A landscape with many valleys, sampled at points; each row gives a point and its height.
From any point a ball rolls to the lowest of the 2 points nearest to it. It stops when none of these is lower. Distance is the straight distance between rows; heights are no part of it.
J_721: [ 16  -2   2  -1  -3  14  23  -8 -10   4   0 -10  20   9  -4  -2  10  -3
 -20  13 -18  -8   5   7  -5   8   0 -32   4]  h=75.5
J_758: [ -2  -2 -17  -1  -3   8   3  -5   5  -5  11 -11   3  -8 -13  -5   0   6
  -9 -29  11  13 -16 -12  -8 -11  -9  -3 -13]  h=75.2
J_695: [ -3   2   1 -26  -5  15  -8  -1 -21   0  -4  12   7   7  14  -4  15   5
 -18   4 -14 -15  11   8   7  10 -13 -16  -9]  h=42.2
J_748: [ -5  -5  16   7  -9 -14  -9   9   2  -1   0  16 -20  -7  46  17  12 -20
  28   9   0   8  -9   4  11   1   5  12   0]  h=26.4
J_328: [ 16 -22  -2   0  16   4   3 -18  15  -8  10  -7  -9  -6 -30   5   3 -16
  -2  -8   6   2   2 -12 -25  -9   4 -25   3]  h=49.3
J_254: [ 10 -36  11  -3  26   1  20  -3  16   5  -2   0  -7  -2 -26  10  -3  -4
  14  13   5   2  19 -11 -17  -5   7   8   4]  h=14.0
J_861: [-13   6 -12 -22  -5  10 -38  -5 -14  -4   7   8 -14  -3   2  -1   6 -10
  -8 -26  13  -9  -5  -5 -10  -4 -14 -14  -6]  h=40.8
J_643: [-19  18   6  -8  -3  -9 -10  14  -2  -1 -10  18  -2  -6  32   3   3   7
   5  22   4   4  12  17  28  12  -4  26  -3]  h=42.9
J_621: [ -6  21  -6   7  -3 -10  -2   9   1   3  -6  -1  10   6  -2 -11 -16  16
  -2   4   4  -3   3  12  19   6  -3  21   5]  h=42.1
J_983: [-11 -12  10  12  16 -14 -19  11   1   6  -6   4 -23  -8   4  11 -14 -12
  29   4   8  -8   4  -4  -7   4  12  23   4]  h=25.9
J_309: [-11 -20   8   5  22  -4  -8  13  -6  10  -5   5 -16 -17  -7  14 -16  -2
  31   7   8 -12  10  -4  -9   3  14  26   2]  h=26.9
J_842: [ -2   9 -13  -1   7  -3   1   1   6  -1  -1  -5  13   6 -19 -11 -13  16
 -19  -2   9   1  11   1   9   2 -13   1   1]  h=41.7
J_729: [  3   9 -15   4   2   5  -8  -9   8  -7   9 -14   2  -3 -27  -8  -7  -4
 -21 -21  14   0  -7  -9 -14   0 -10 -26   3]  h=27.7
J_4: [  0  13 -10   7 -18   9  -2  13 -16  12  11  -9  -1 -10  -2  -4 -13 -11
  12 -24  -4 -17 -23  -8 -12  -8   6   6   2]  h=68.1
J_781: [-15   1  -8  -5  -1   0   8  10   3  -2   5  -2   0 -22   8   5   2  21
   5  -2  14  19   0  -1  16  -5  -4  31 -16]  h=24.6
J_240: [ -2  35   4  23 -21  -2   0  18  -6   4  -5   0   1 -23  31  -5 -15  -7
  29  -6  -1  -3 -27   5   6   0  10  31   2]  h=34.3
J_487: [ -8  -4   6  13   4  -6   8  10   2   3  -6  -3  -9 -26  13  13 -12   7
  30   6   7   6  -4  -3   7  -3  12  36   0]  h=28.8
J_318: [-17  17   1  -4  -9  10   2  15 -12  -5  -5   8  -4 -40  35  16  -5   4
  16   3   8   7  -7  -3  17   4  -1  36  -6]  h=27.6
J_267: [ -8 -25   9   7  15  -5   5  10   0   6  -3   2 -15 -21   4  18  -6   2
  31   7   8   3   4  -8   0  -2  12  27  -2]  h=27.8
J_789: [  1   0  -3   4  18  -4 -17 -16  19  -9   4 -12  -4   9 -36  -4 -10  -9
 -22  -3  12  -3  11  -2 -11   6  -8 -31  14]  h=46.4
J_347: [  1  17 -16  -5  -8   7 -17  -9  -4 -12   5  -6   8   8  -5 -13   6   0
 -26 -19   3   2  -7   1   1   5 -19 -27  -3]  h=34.2
J_769: [  0   9  -5 -19   8  17 -23  -9  -7  -6  -8   0   8  -2 -17  -6  -3   1
 -33  -7  -3 -17   8   8  -3  13 -16 -46  -4]  h=10.2
J_339: [  4  23  -1  31  -9 -27 -14  -1  20   0  -4  -5  -4  20  -4 -15 -24  -7
  10  -4   8   5 -11   1   3  -4   7  14  12]  h=36.7
J_164: [  3  -8 -10   0   1   4  -4 -11   1 -11  13  -3  -6   0 -10   0  11  -7
  -6 -23   9  10 -13 -12 -14  -6  -5 -13  -5]  h=74.8
J_850: [ -5   4   7  17  13 -26   1  -2  20  -3 -13   0   4  21  -3  -5 -12  13
   4  24   1   9  19  15  17   5   4  26  12]  h=45.5
J_917: [ 18 -20  21   5   4 -10  20 -16   8   0  -4   1   2  28   1  -2  17 -10
  -6  26 -26   4  11   2  -4   4  15 -22  17]  h=71.9
J_145: [ 13 -10  -2  -7  -4  16  22   2 -16   8   1  -3  16  -4   0   4   7   2
  -6   0 -12 -10  -4   2  -8  -3   0 -11  -7]  h=20.2
J_431: [ -6  22 -14   4   1  -2 -30  -5   5   1   3 -10   2  11 -26 -14 -16  -6
 -28 -16  11 -14  -2  -2  -5   8 -10 -28  14]  h=40.2
J_629: [  6 -31   3 -22   4  18   5  -5 -19  -2   4  14  -1  -4   9  15  29  -4
   3  -1  -8   0   4   5 -15   1  -6 -14 -14]  h=49.4
J_604: [-13  10  -8 -29   8  18 -32   6 -11   4  -5   6   1  -6 -17  -5 -18  10
 -18 -17  10 -24   5  -5   2   0 -14 -15 -10]  h=32.1
J_412: [  6  17  -1  31 -13 -17 -14  -2  13   5   0 -11  -8  12 -12 -10 -26 -13
  14 -13   5  -1 -19 -10  -8 -10  14   9  10]  h=34.6
J_766: [  8 -16   4  -8  10   3   2 -11  -2  -6   0   7   4  14   0   1  20  -1
 -17   9 -11   1  11   7  -4   9  -5 -22   3]  h=48.1
J_667: [  1 -16  10 -11   7  -2   9  -3  -8   3 -10  12   7  16  14   2  23  11
 -14  27 -17  -7  25  15  12  13   0  -6  -1]  h=51.6
J_436: [-11  13 -13  -5 -12  -1  -7   9  -4  -5  10  -2  -4  -9   9  -4   3   5
   1 -18  12  15 -13  -5   8  -7  -8  16 -10]  h=75.9
J_75: [  5 -13  -7 -15  17  16  10  -8   3  -8  -8  -1  10   0 -20   5   6  11
 -20   0   8   0  10   3  -1   3 -13 -16 -13]  h=19.1
J_155: [ -3 -17   6   6  11 -11 -12   3   0   5   1   5 -16   4  -2   8  -2 -14
  19   1   3  -5  -1  -5 -15  -3   9   7   7]  h=24.1
J_124: [ -6  27  -4  15  -1 -20 -19   7  12  -2  -8   2   2  19   1 -18 -15   2
  -4   5   6   0   4  13  19  11  -3  17  11]  h=40.3
J_855: [ 16 -24  14  -2  23   1  16  -5   9   9  -3  -1  -2   2 -26   5 -12  -8
   7  15  -4 -15  22  -6 -16   1  13  -5  14]  h=12.0
J_565: [ -3  34   8  31 -15  -9   1  13   7  -6 -16   0   7 -24  25  -6 -21   5
  34   0   8   0 -21   5   8   4  14  39   7]  h=31.7
J_342: [-10   7 -10 -20   5  13 -36  -2 -14   2  -3   6  -6  -3 -14  -3  -8  -5
 -18 -15   6 -28   3  -3  -7   2 -10 -24   1]  h=28.3
J_19: [ 13  -5   1  11  -7   8  15   0   0  14   5 -17  -3 -13 -25  -3 -21 -10
  16 -21  -3  -9 -20 -22 -26 -15  17   7   3]  h=69.1
J_130: [ 10  -2  -2   2   5   0   1 -12   5  -9   4  -5   6  13  -8  -4   6  -4
 -19   1  -7   3   1   3  -6   6  -7 -27   7]  h=45.7
J_282: [  4   6  -6   6   3  -6   3  -4  10  -3   3  -8   9  17 -14  -9  -5   5
 -14   1   2   4   2  -1   6   2  -8  -9   8]  h=43.3
J_885: [  0  -7  12  12  14 -22  17  -8  19   3 -13   1   8  19  -6   0  -8  19
   2  37  -6   2  31  15  16   5   9  28  12]  h=46.1
J_302: [  5  -3 -10 -10  15  11   2 -14  11 -15  -2  -4  11   2 -24   2   8   5
 -27  -6  11   8   8   3  -2   6 -17 -31 -11]  h=22.7
J_987: [ -1   6  -5  19 -14 -12  -7  -1  10  -5   8  -3 -16   4   8  -5   0  -8
  16 -18   7  18 -22 -10   0 -13   9  12  -3]  h=58.7
J_998: [-18  19   9  -1  -2 -12 -17  15   2  -5 -10  16  -9 -17  39   8  -5  -2
  13  14  11   4   3   7  25  13  -3  28   1]  h=42.0
J_680: [  9 -14 -10 -10   7  19   9  -3  -8  -1   3  -4   1 -13 -19   2   2  -7
  -5 -17   3 -10  -5  -7 -21  -4  -4 -20  -8]  h=51.1
J_382: [  9  -9   2   2 -15  -7  21  -2   5  -8   9   3   3   9  26   7  29   7
  10   5  -9  34 -14   0  10 -12   1   6  -6]  h=52.9
J_791: [  1  13  -6 -12 -26   9  13  10 -18   2   7   6  12  -2  31   1  19   5
   0   3 -13   7  -9   8  12   0  -6   9 -10]  h=35.7
J_612: [  9 -14  -9  -9   7   7 -24 -24  -6 -16  10   8 -15   2  -5   5  22 -17
 -13 -13   2   4  -3   4 -17  -2 -10 -33  -1]  h=45.9
J_326: [ -7  23 -12  -9  -3   7 -26  -1  -6   3  -1  -6   8   5 -15 -15 -14   2
 -28 -16   5 -20  -3   0   3   8 -15 -28   6]  h=35.4
J_619: [-21  16   6  -4  13 -17 -19  10   4  -4 -13  16  -4  -2  16  -1  -7  17
   2  23  11   4  20  13  27  13  -4  30   2]  h=43.9
J_801: [ -2 -10 -11 -16   2  10 -31 -16 -14 -10  11   6 -17  -5  -6   4  17 -17
  -6 -22  13  -5  -5  -2 -20  -4 -12 -24  -7]  h=43.7
J_745: [ 19  -9  12  11  -8   1  26   1   5  10  -2 -11   9   2 -18   4 -16  -6
  16   5 -17  -1  -6 -12 -15 -12  19   5  10]  h=70.0
J_823: [-21  11   9 -12  10  -9 -36  13  -9   6 -11  17 -14   1   6  -3 -10   0
  -1   9   2 -22  16   8  11  12  -5  12   1]  h=37.7
J_34: [ 17 -11  16   8  -2  -6  22  -4  -1   8  -4  -3   7  17  -1  -2   3  -8
   2  19 -25  -6   6   0  -6   0  17  -9  17]  h=71.1
J_580: [ -8  -4  11  -8  -8  -7 -12   8 -10   2   4  17 -16   2  35  11  18 -16
  17   8  -5   2  -2   6   2   4   0   2  -2]  h=29.3
J_860: [ -1  -4   1  16  -9  -7   9   2   6   3   4  -9  -7 -13  -2   1 -11   6
  20 -13   2  16 -17 -12  -2 -16  13  24  -6]  h=60.1
J_615: [  5  18   7  19 -10  -2   3  13 -15  17  -6  -6   2  -1   3  -5 -26 -12
  23   3 -15 -27 -11   1  -8   2  16  17  15]  h=64.2
J_136: [ -1 -34   8 -10  11  -4   9  -2  -2  -2   7  15  -5   5  13  17  28   5
   8  15  -4  14  11   2  -1  -1   3   3  -5]  h=50.9
J_641: [ 21  -4  -2  -1  -4  20  28 -11   0  -4   1 -14  18   1 -12   3   8  -5
 -14   0 -12   2  -6   3 -11   0  -2 -31  -3]  h=74.6
J_247: [  3  23 -13  11 -16   5  -4   5 -10  11   9 -13   3   2  -9 -12 -15 -14
  -3 -21  -2 -16 -21  -5 -10   0   1  -9  11]  h=67.0
J_322: [  9  10   5   9 -22   9  30  13 -16  11   0  -6  13 -16  17   5  -1   8
  20   8 -19  -1 -18   3   7 -10  18  24  -1]  h=61.6
J_506: [-14  22   7  12   2 -14 -16  15   0   0 -10  10  -8 -13  26  -1 -15  -5
  19  10  10  -8  -2  12  14  13   0  31   4]  h=41.0
J_118: [  7   2  -2 -20  -5  18 -10 -13 -20  -7  -4   4   9   7  10  -4  19   1
 -27  -7 -14  -6   3  14   2  14 -14 -35  -8]  h=35.0
J_204: [ 10 -17   5   5  16  -2  -1 -16  24  -7   6 -12 -14   0 -37   3  -8 -14
   0  -8  12   3   5 -21 -22 -10   8 -13  12]  h=48.7
J_969: [-10  23   9   1 -17   3   3  19 -10   1  -7  14   0 -28  47  12   0  -7
  16  12  -2   1 -10   7  19   7   3  29   1]  h=30.1
J_593: [-12   7 -13 -24  -2  10 -15   4  -9  -5   4   7   4  -2   3  -2   4  15
 -15 -10   9   6   2  -2  11   0 -19  -5 -17]  h=52.4
J_688: [  7 -26  -2  -2   5   1   3  -8   4  -5  12   3 -13  -6 -12   6  10  -7
   7 -15   6  11  -7 -13 -18 -11   4  -6  -5]  h=74.5
J_447: [ 16  -5   7  12  -9   3  13  -3   6  11   2 -14   0   2 -20   0 -17 -11
  12  -9  -7  -7 -10 -16 -20 -11  16  -5  13]  h=69.6
J_569: [  5   7   0   4  12   5  17  -4  18   4  -4 -22  18   4 -34  -7 -24   5
 -22  10   7  -9  15   0  -5  11  -2 -18  11]  h=16.8
J_921: [  2  -6  -3   5  -7  -8  21  -3  13  -7   7  -3   7   7  11   4  17  19
   3   8   1  34  -5   2  15  -9  -1  16 -10]  h=52.2
J_334: [ 10   2   2  -3  -3  11  22  -2 -12   9 -12  -7  22   9  -3 -10   4   8
 -26  18 -19 -20  16  11   4  16   3 -27   5]  h=76.7
J_245: [  5  14   5   1   0  11  16  -4  -5   8 -10 -14  20  10 -13 -15  -2   4
 -31  17 -16 -17  16  12  -2  22   0 -42  10]  h=78.0
J_88: [  7   1  22  20   7 -20  16  -3   5  13 -18  -1   3  25   1  -7 -15   4
   6  38 -19 -15  25  15  10  10  19  16  21]  h=47.5
J_490: [-14  10   5 -27 -11   6 -12   9 -19   6  -8  21   2  -1  30  -1  12   9
 -10  19 -16 -12  17  16  18   9  -6   1  -9]  h=47.4
J_719: [  7   2 -11   7 -11  15  10   4  -8  10  11 -12  -3 -18 -15  -3 -15  -9
  10 -26   1 -11 -21 -17 -18 -11  11   3  -1]  h=68.7
J_10: [  3  -1   2  20  -1  -9 -25  -5   4  12   1  -4 -22   9 -19  -1 -20 -27
  16  -7   8 -22  -7 -13 -20  -2  15  -3  15]  h=28.7
J_963: [  0  15  -8   0  11  -2 -20 -10   9  -5   2  -8   4  12 -24  -9  -6   0
 -32  -5   8  -4   5   4  -3  10 -14 -34   8]  h=43.8
J_888: [ 26 -17  10   1  -2  16  34 -11   5  -1   1 -10  13   3 -13   5   8  -8
  -1   7 -16   2  -3  -3 -16  -7   8 -26   2]  h=74.0
J_181: [ 11 -26  -1 -13   4  11  -9 -14 -13 -10   8  11 -10  -1   7  11  30 -17
  -3 -10  -5   3  -3   5 -19  -1  -6 -24  -6]  h=47.8
J_166: [  5  -4   3   6  16  -5  13  -5  15   3  -4 -13  12  10 -28  -6 -18   6
 -16  11   6  -6  20  -2   1   3   0  -2  11]  h=12.8
J_661: [  1   2  -1 -11 -20  13  14  10 -26  11   2   4  10   2  23   0  17   1
  -1   7 -21 -12  -2   9   3   3   1  -2  -5]  h=31.0
J_12: [  5  10  21  28   0 -22  11   3  -1  10 -19   6  -1  21  14 -14 -11   1
  12  34 -23 -20  14  20  10  13  21  17  19]  h=48.4
J_803: [-13 -15   2   5   7 -20 -20   2  11 -10   5   8 -26   2  16  10  12  -8
  13  -5  18  22  -2  -5   3  -5  -1  12  -5]  h=18.8
J_8: [  8 -14  -9 -11   3  13  19  -1  -1  -2   1  -1  15   1  -6   6  12   9
 -12   1  -1   2   4   3   0  -2  -8  -7 -11]  h=15.0
J_936: [  2 -31   5  -6  23   0  22  -1  13   3   2   0  -2  -8 -20  11  -2  10
   8   7  10   7  14  -8  -7 -11   6  15  -7]  h=13.0
J_37: [ -6 -17   1  10  12  -7 -23  -1  -1   7   3   2 -24   2 -14   6 -10 -20
  20  -6  12 -17   1 -12 -21  -4  10   4  10]  h=26.0
J_383: [ -3  11 -11 -22  -3  21   1   2 -11   0  -8   3  22   1  -5  -6   2  17
 -28  -3  -3 -11   7   7  13   5 -15 -17 -13]  h=55.8
J_761: [  3  27   1   7 -11   4   4  -4  -8   8  -5 -14  15  14  -4 -23  -3  -1
 -32   9 -20 -14   3  10   1  22   0 -45  16]  h=79.9
J_513: [ 28 -23  13   0   3   8  30 -17  16  -5  -1  -8   3  -2 -23   9   7 -11
   4   3  -9  10   0 -15 -20 -13  11 -21   4]  h=73.6
J_180: [  2   5 -13   3   4  12  11  -3  11   0   5 -18   6  -9 -33  -8 -17   1
 -15 -19  12  -5  -8 -11 -14  -3  -4 -18   1]  h=24.4
J_38: [-11   2   9  11  -6 -15 -11   9   7  -5  -1  10 -21 -17  38  14   0 -14
  27  -1  10  11 -11  -2  10   0   5  23  -4]  h=24.5
J_498: [ -1   2   5  22 -20 -15   0  -1  13   2   1  -7 -18  -9   4  -3  -6  -7
  26 -18   4  26 -30 -18  -4 -18  17  22  -6]  h=59.4
J_251: [ -6  12 -13 -27  -6  23  -2  -2  -8  -9  -1   5  20  -5   3  -4   9  20
 -23  -9   2   3   3   3  15   0 -22 -10 -25]  h=54.1
J_945: [  3  19  -5   5 -11  -5  10   9  -5   4   0  -2  12   6   8  -7  -1   8
  -1   5  -7   1  -4   9  14   0   0  13   3]  h=40.9
J_694: [ -3  32  -3  30  -2 -32 -21   1  22  -3 -12   0  -1  21   0 -22 -26  -2
   6   3  10  -1   0  10  14   6   5  20  12]  h=38.5
J_519: [ -2  17  -3  -4 -16   1  15  11 -12   4  -2   3  16   1  24  -3  13  11
  -2  15 -13   1   1  13  19   1  -2  13  -3]  h=38.6
J_102: [-20   6  11 -13   0 -10 -32   9 -10   5  -6  23 -17   7  23   0   5 -11
   0   9  -2 -17  12  10   8  11  -5   5  -1]  h=35.8
J_544: [-16  17 -18 -15 -11  11 -31   4 -12   0   7   3  -9  -9  -5  -8  -4  -3
  -8 -30  16  -9 -11  -9  -1  -6 -16  -5  -9]  h=37.8
J_492: [  5   2 -10  -6  11   3  -9 -20   8 -19   2  -3  10  14 -12  -4  17   5
 -34  -4   2  15   5   9   3  10 -20 -34  -8]  h=16.0
J_233: [-17  -2 -13  -9   6  -6  -5   2  11 -11   5   4  -4 -12   2   2   7  21
  -3  -8  23  30   7  -5  19  -5 -15  24 -18]  h=22.9
J_899: [ -6   2  -2 -26  13  17 -35  -6  -9   0  -8  10  -1  -3 -12  -7  -5   2
 -25  -6  -2 -29  14   6  -2   8 -11 -37  -2]  h=21.8
J_869: [-18 -10  -9 -18   6   4 -21   1  -5  -4   9   9 -11 -13  -1   5   7   4
  -1 -19  18   8   2  -9  -2  -4 -12   2 -16]  h=19.2
J_134: [-10   2  -8 -25 -10  13  -2   4 -16  -1   1  10   8  -7  15   5  15  13
  -6  -3   3   5   1   2  10   0 -16   6 -19]  h=51.0
J_655: [ 14  -9   4   6 -18  -2  13 -12   3 -12   9   1   1  17  16   3  26  -1
   6  -5 -16  29 -21  -4  -4 -15   1  -9  -4]  h=54.0
J_549: [ 19 -20   3   3  -3   6  24 -11   9  -4   7  -9   4  -2 -12   8   5  -4
   5  -9  -8  15 -13 -16 -18 -14   9  -8  -3]  h=73.9
J_970: [ -9 -17   8   6  17 -17 -10   1   9   0   0  10 -17  10   5   7   1   0
  13   9   7   7   9  -1   0  -1   4  14   4]  h=22.1
J_277: [  1 -22   6   4   3 -14  18  -1  16  -8   4   1  -5   4  11  10  16  16
  14  13   4  32   1  -4   8 -11   3  19  -7]  h=51.7
J_572: [ -2  -8  15   2   3 -12   8   2  -7   8 -11  10  -1  21  19  -4  13   3
  -6  31 -19 -13  22  15  15  12   8   5   7]  h=51.3
J_575: [ -9  -1 -15  -3  -9   8   1   2  -2  -3  15  -3  -4 -14   3  -3   9   3
   5 -25   9  15 -16 -11  -3 -11  -6   8 -15]  h=75.6
J_908: [-14  -8   8   9  11 -23 -24   5  12  -4  -4   9 -20   3  16   6  -2  -4
  17   4  15  10   6   2  10   2   0  17   1]  h=20.6
J_230: [  7   5   3   6 -17   8  22  16 -21  15   5  -4   9  -9  13   5  -3  -2
  19   3 -17 -16 -13   1  -2  -6  12  14   2]  h=62.3
J_848: [ 18  -8  13   8  -2  -1  29  -8  11   6  -2 -12  13  13 -15   0  -5  -1
   4  17 -15   1   6  -7  -7  -5  13  -6  14]  h=70.5
J_154: [  2  -2  -5   4 -11   4  27   5   2   6   6 -11   4 -18   1   0   1  14
  14  -9   4  16 -16  -8   2 -13   9  25 -14]  h=60.5
J_597: [ 24 -17  16   8   8  -8   8 -21  23 -12   5 -10  -2  16 -24   5   5 -15
  -4   6  -7  16   2 -14 -18  -8   9 -25  15]  h=73.2
J_400: [  3  15  -3  12  -7   0   0   8 -11  14   0  -7   6   5  -4  -8 -18 -10
   4  -2 -11 -21  -6   4  -6   2   9   6  13]  h=65.1
J_792: [ -4 -18  -4  -8   4   8  15   5  -7   3   5   0   3 -13  -3  10   6   8
   9  -3   5   3  -1  -5  -3  -6  -1  12 -13]  h=18.9
J_430: [ -2  -5  -7  -3   6   2  18   4   4   2   3  -6   8  -7 -12  -1  -6  17
  -3  -4   9   5   3  -6   3  -8  -4  12 -12]  h=16.3
J_497: [  2  10 -11 -20   0  18 -17 -11  -9 -12  -3   1  11   6  -3  -6   8   7
 -32 -10  -2  -4   1  10   3   9 -21 -38 -11]  h=24.7
J_228: [-10  -3   6 -19  -2   2 -10   7 -16   4  -4  16  -2   7  20   3  16   4
  -9  13 -10  -8  11   8  10   7  -8  -2  -5]  h=45.4
J_119: [  7   8   4   8 -17   6   6  15 -27  18   1  -1   1  -2  11  -2 -11 -16
  23  -3 -21 -27 -17   1  -8  -1  17   6  10]  h=63.3
J_946: [-19   5   4   3   1 -15 -20  10   9  -5  -2  14 -20 -11  34   9   1  -9
  15   2  17  15   0   0  15   4  -4  22  -5]  h=22.6
J_714: [-17 -15 -10 -17  13   3  -6   2   4  -8   4   5  -6 -10  -6   6  11  18
  -4 -13  20  17   7  -7   7  -4 -14   9 -21]  h=21.3
J_108: [-17   9  -2   4  14 -17 -16   8  10  -6  -7   7  -5   2   2  -3  -6  16
   0   8  16  10  14   6  19   7  -9  26   1]  h=44.5
J_630: [ 18  -1  -6   7 -18   0  12 -14   2 -11  11  -5   6  17  11  -4  20  -4
  -8 -10 -15  22 -22  -1  -7  -8  -3 -22   3]  h=55.3
J_22: [-17  23   2   3   4 -15 -30  13  -1   4 -10  10 -10   1  12 -10 -16  -5
   7   3   7 -14   4  10  12  12  -4  21   1]  h=39.4
J_652: [  6  10  -3  25  -8  -8 -17  -8  11   8   5 -15 -12  12 -22  -5 -24 -23
   9 -11   4 -14 -14 -17 -18  -8  15  -6  18]  h=31.6
J_531: [ 10  -6  18  14   8 -15  25  -7  15   8 -13  -8  12  19  -9  -2 -13  12
   6  39 -14  -5  27  10   8   3  16  17  17]  h=46.7
J_479: [-11   6   0  14  13 -22  -5   2  19  -6  -7   1  -6   4  -3   0 -14  18
  10  12  13  14  13  10  15   2   1  33   4]  h=45.0
J_453: [  8  10  -6   4   4  12  21  -1  17   4   0 -26  16  -4 -38  -7 -23  -2
 -14  -3   7  -6   1  -6 -12  -1  -2 -21   4]  h=21.1
J_201: [ 11 -19  -6  -5  14  11  -4  -9   0  -2   3   1 -11 -11 -24   7   2 -17
  -1 -14   5 -13   1  -9 -26  -6   1 -23   4]  h=50.1
J_89: [  9  -9   7   5  18  -5  -6 -17  30  -8   4 -14  -7   8 -40  -1 -10 -15
  -8   3   8   0  13 -11 -16   1   5 -25  18]  h=47.9
J_62: [  5  -5  -1   3 -14  11  34  10 -10  11   6  -7  10 -21   8   9   2  12
  20  -1 -10   7 -16  -2  -1 -12  11  21 -10]  h=61.0
J_859: [-17 -16  -9  -3   6  -7 -14  -3   5  -6  11   4 -18  -5   3   3  11  -2
   6 -17  19  19  -1 -11  -2 -11  -4  11 -12]  h=16.4
J_737: [  7 -24   3 -16  15   8  13  -9  -5  -2  -8   9  13  10   1   6  25  11
 -18  20  -9  -1  23  13   4  10  -6 -17  -9]  h=50.0
J_535: [ 11 -17  11   1  18  -2  18  -5  13   7  -6  -5   6  12 -22   4 -10   1
  -4  21  -2 -10  23   1  -5   5   6   0  10]  h=9.2
J_690: [  6   4  -6   3 -12  -1   5  -7   3 -10  12  -4   5  15   5  -6  15   3
  -9 -13  -2  20 -13  -2   1  -7  -9 -12  -1]  h=56.6
J_914: [ 25 -14  21  10   2 -13  12 -21  16 -10  -2  -6   0  26  -8   1  10 -17
  -5  16 -20  13   6  -5  -8  -4  13 -27  18]  h=72.6
J_892: [-17  10  -2 -30 -12  14  -9   8 -16   2  -3  19   3  -9  31   8  12  13
  -6  10  -6   3  10   8  19   4 -14   7 -17]  h=49.5
J_303: [ -1   5  21  13  -4 -19   3   6  -8   8 -13  12  -3  19  27 -10   4  -7
   7  27 -23 -20   9  19  10  13  15   8  12]  h=49.8
J_482: [  3 -36   5 -16   8  13  15   2 -11   2   3  13  -2  -7   7  17  22   2
  10   7  -4   4   6   0 -10  -2   1  -1 -11]  h=50.3
J_421: [  5   2  -5  12 -11  -8   1  -2   6  -3   8  -4  -1  13   0  -4   1  -3
   4 -12  -2  11 -15  -6  -1 -10   2   2   4]  h=57.8
J_985: [  0  -3 -10 -13   8   1 -17 -15   2 -19   6   6   0  11   1  -2  19   3
 -22 -15   9  15   1   3   2   2 -19 -20  -6]  h=23.8
J_705: [ -7 -28   7  -5  10  -9   5   1   5  -6   6   8 -12  -3  16  19  21  11
  13  11   5  28   5  -5   8  -4   0  14  -9]  h=51.4
J_685: [-12  11   6  -4  -9  -9 -17   8 -11   5   1  18 -12   8  29  -1  11 -17
   6   5  -6  -9  -3  11   7   5  -2   3   1]  h=32.6
J_417: [-18  25 -12 -21  -3   9 -33   9 -11   1   1   7  -4  -7  -5  -8 -14   6
 -10 -21  10 -15   1  -4   7  -3 -15  -1  -8]  h=35.2
J_306: [ 10  11  -5   7 -10  10   7   7  -9  13   4 -14  11   1 -11  -8 -17  -6
  -2 -10  -9 -18 -13  -3  -9   1   4 -11  13]  h=66.0
J_897: [  4   4 -13  -3   0   9 -15 -12  -4  -8   9  -8   1   0 -15  -3   2 -11
 -19 -19   5  -5  -6  -3 -14   4 -10 -33   4]  h=32.0
J_796: [ 11  -9  -3 -13 -17  22  25   7 -27  10   5   1  16  -5  15   6  15  -2
   4  -1 -20 -10 -10   4  -9  -5  -1  -7  -8]  h=25.5
J_153: [ -5  16   5  23  -5  -3   9  11   5  -3  -9  -4   3 -26  18   3 -15  15
  29   7   4   5  -8   3   9   0  13  43   6]  h=30.0
J_494: [-16   6  -1  -4   0   5   8  17  -5  -3  -4   1  -1 -38  18  12  -4  15
  16   3  15   8  -3   1  18   1   2  37 -10]  h=26.1
J_361: [ -4  33   5   8 -26   1   2  22 -12   4  -2   9   1 -20  46   1  -3 -14
  21   2  -5  -2 -22   9  13   2   7  24  -1]  h=32.9
J_389: [-14  21  -9   6 -11  -1  -6  13  -4  -1   5  -2  -2 -16   9  -5  -7   5
  13 -11  12   5 -11   0  11  -2   0  27  -3]  h=76.3
J_698: [ -9  17 -12 -10   2   5 -17   4  -3   2  -2  -3  10   3 -14 -12  -9  12
 -23 -10   7 -10   1  -1   9   3 -16 -11  -1]  h=39.5
J_253: [  8 -19   1   2  -1  -2  15  -3   6  -3   9  -1  -4   3   0   7  14   4
   8  -6  -2  20  -9 -10  -8 -13   7   4  -7]  h=74.2
J_626: [ -5 -16  -5  -2  15   1  26   0  13   3   2  -7   4 -12 -21   2  -5  20
   4  -2  16  13   9  -6   2 -12   1  24 -15]  h=14.5

Call two points neighbours if one is among the 2 nearest of the other. Go from one point of each pair to the other, from neighbour to neighbour, staying as low as possible. Name the highest point that can't be avoided.
J_859 and J_8 | J_621
J_535 and J_936 | J_254
J_769 and J_936 | J_347
J_8 and J_492 | J_302

For each start below, name the point where the ball stops.
J_361 | J_859
J_914 | J_769
J_860 | J_769
J_4 | J_769
J_612 | J_769
J_680 | J_326
J_667 | J_326
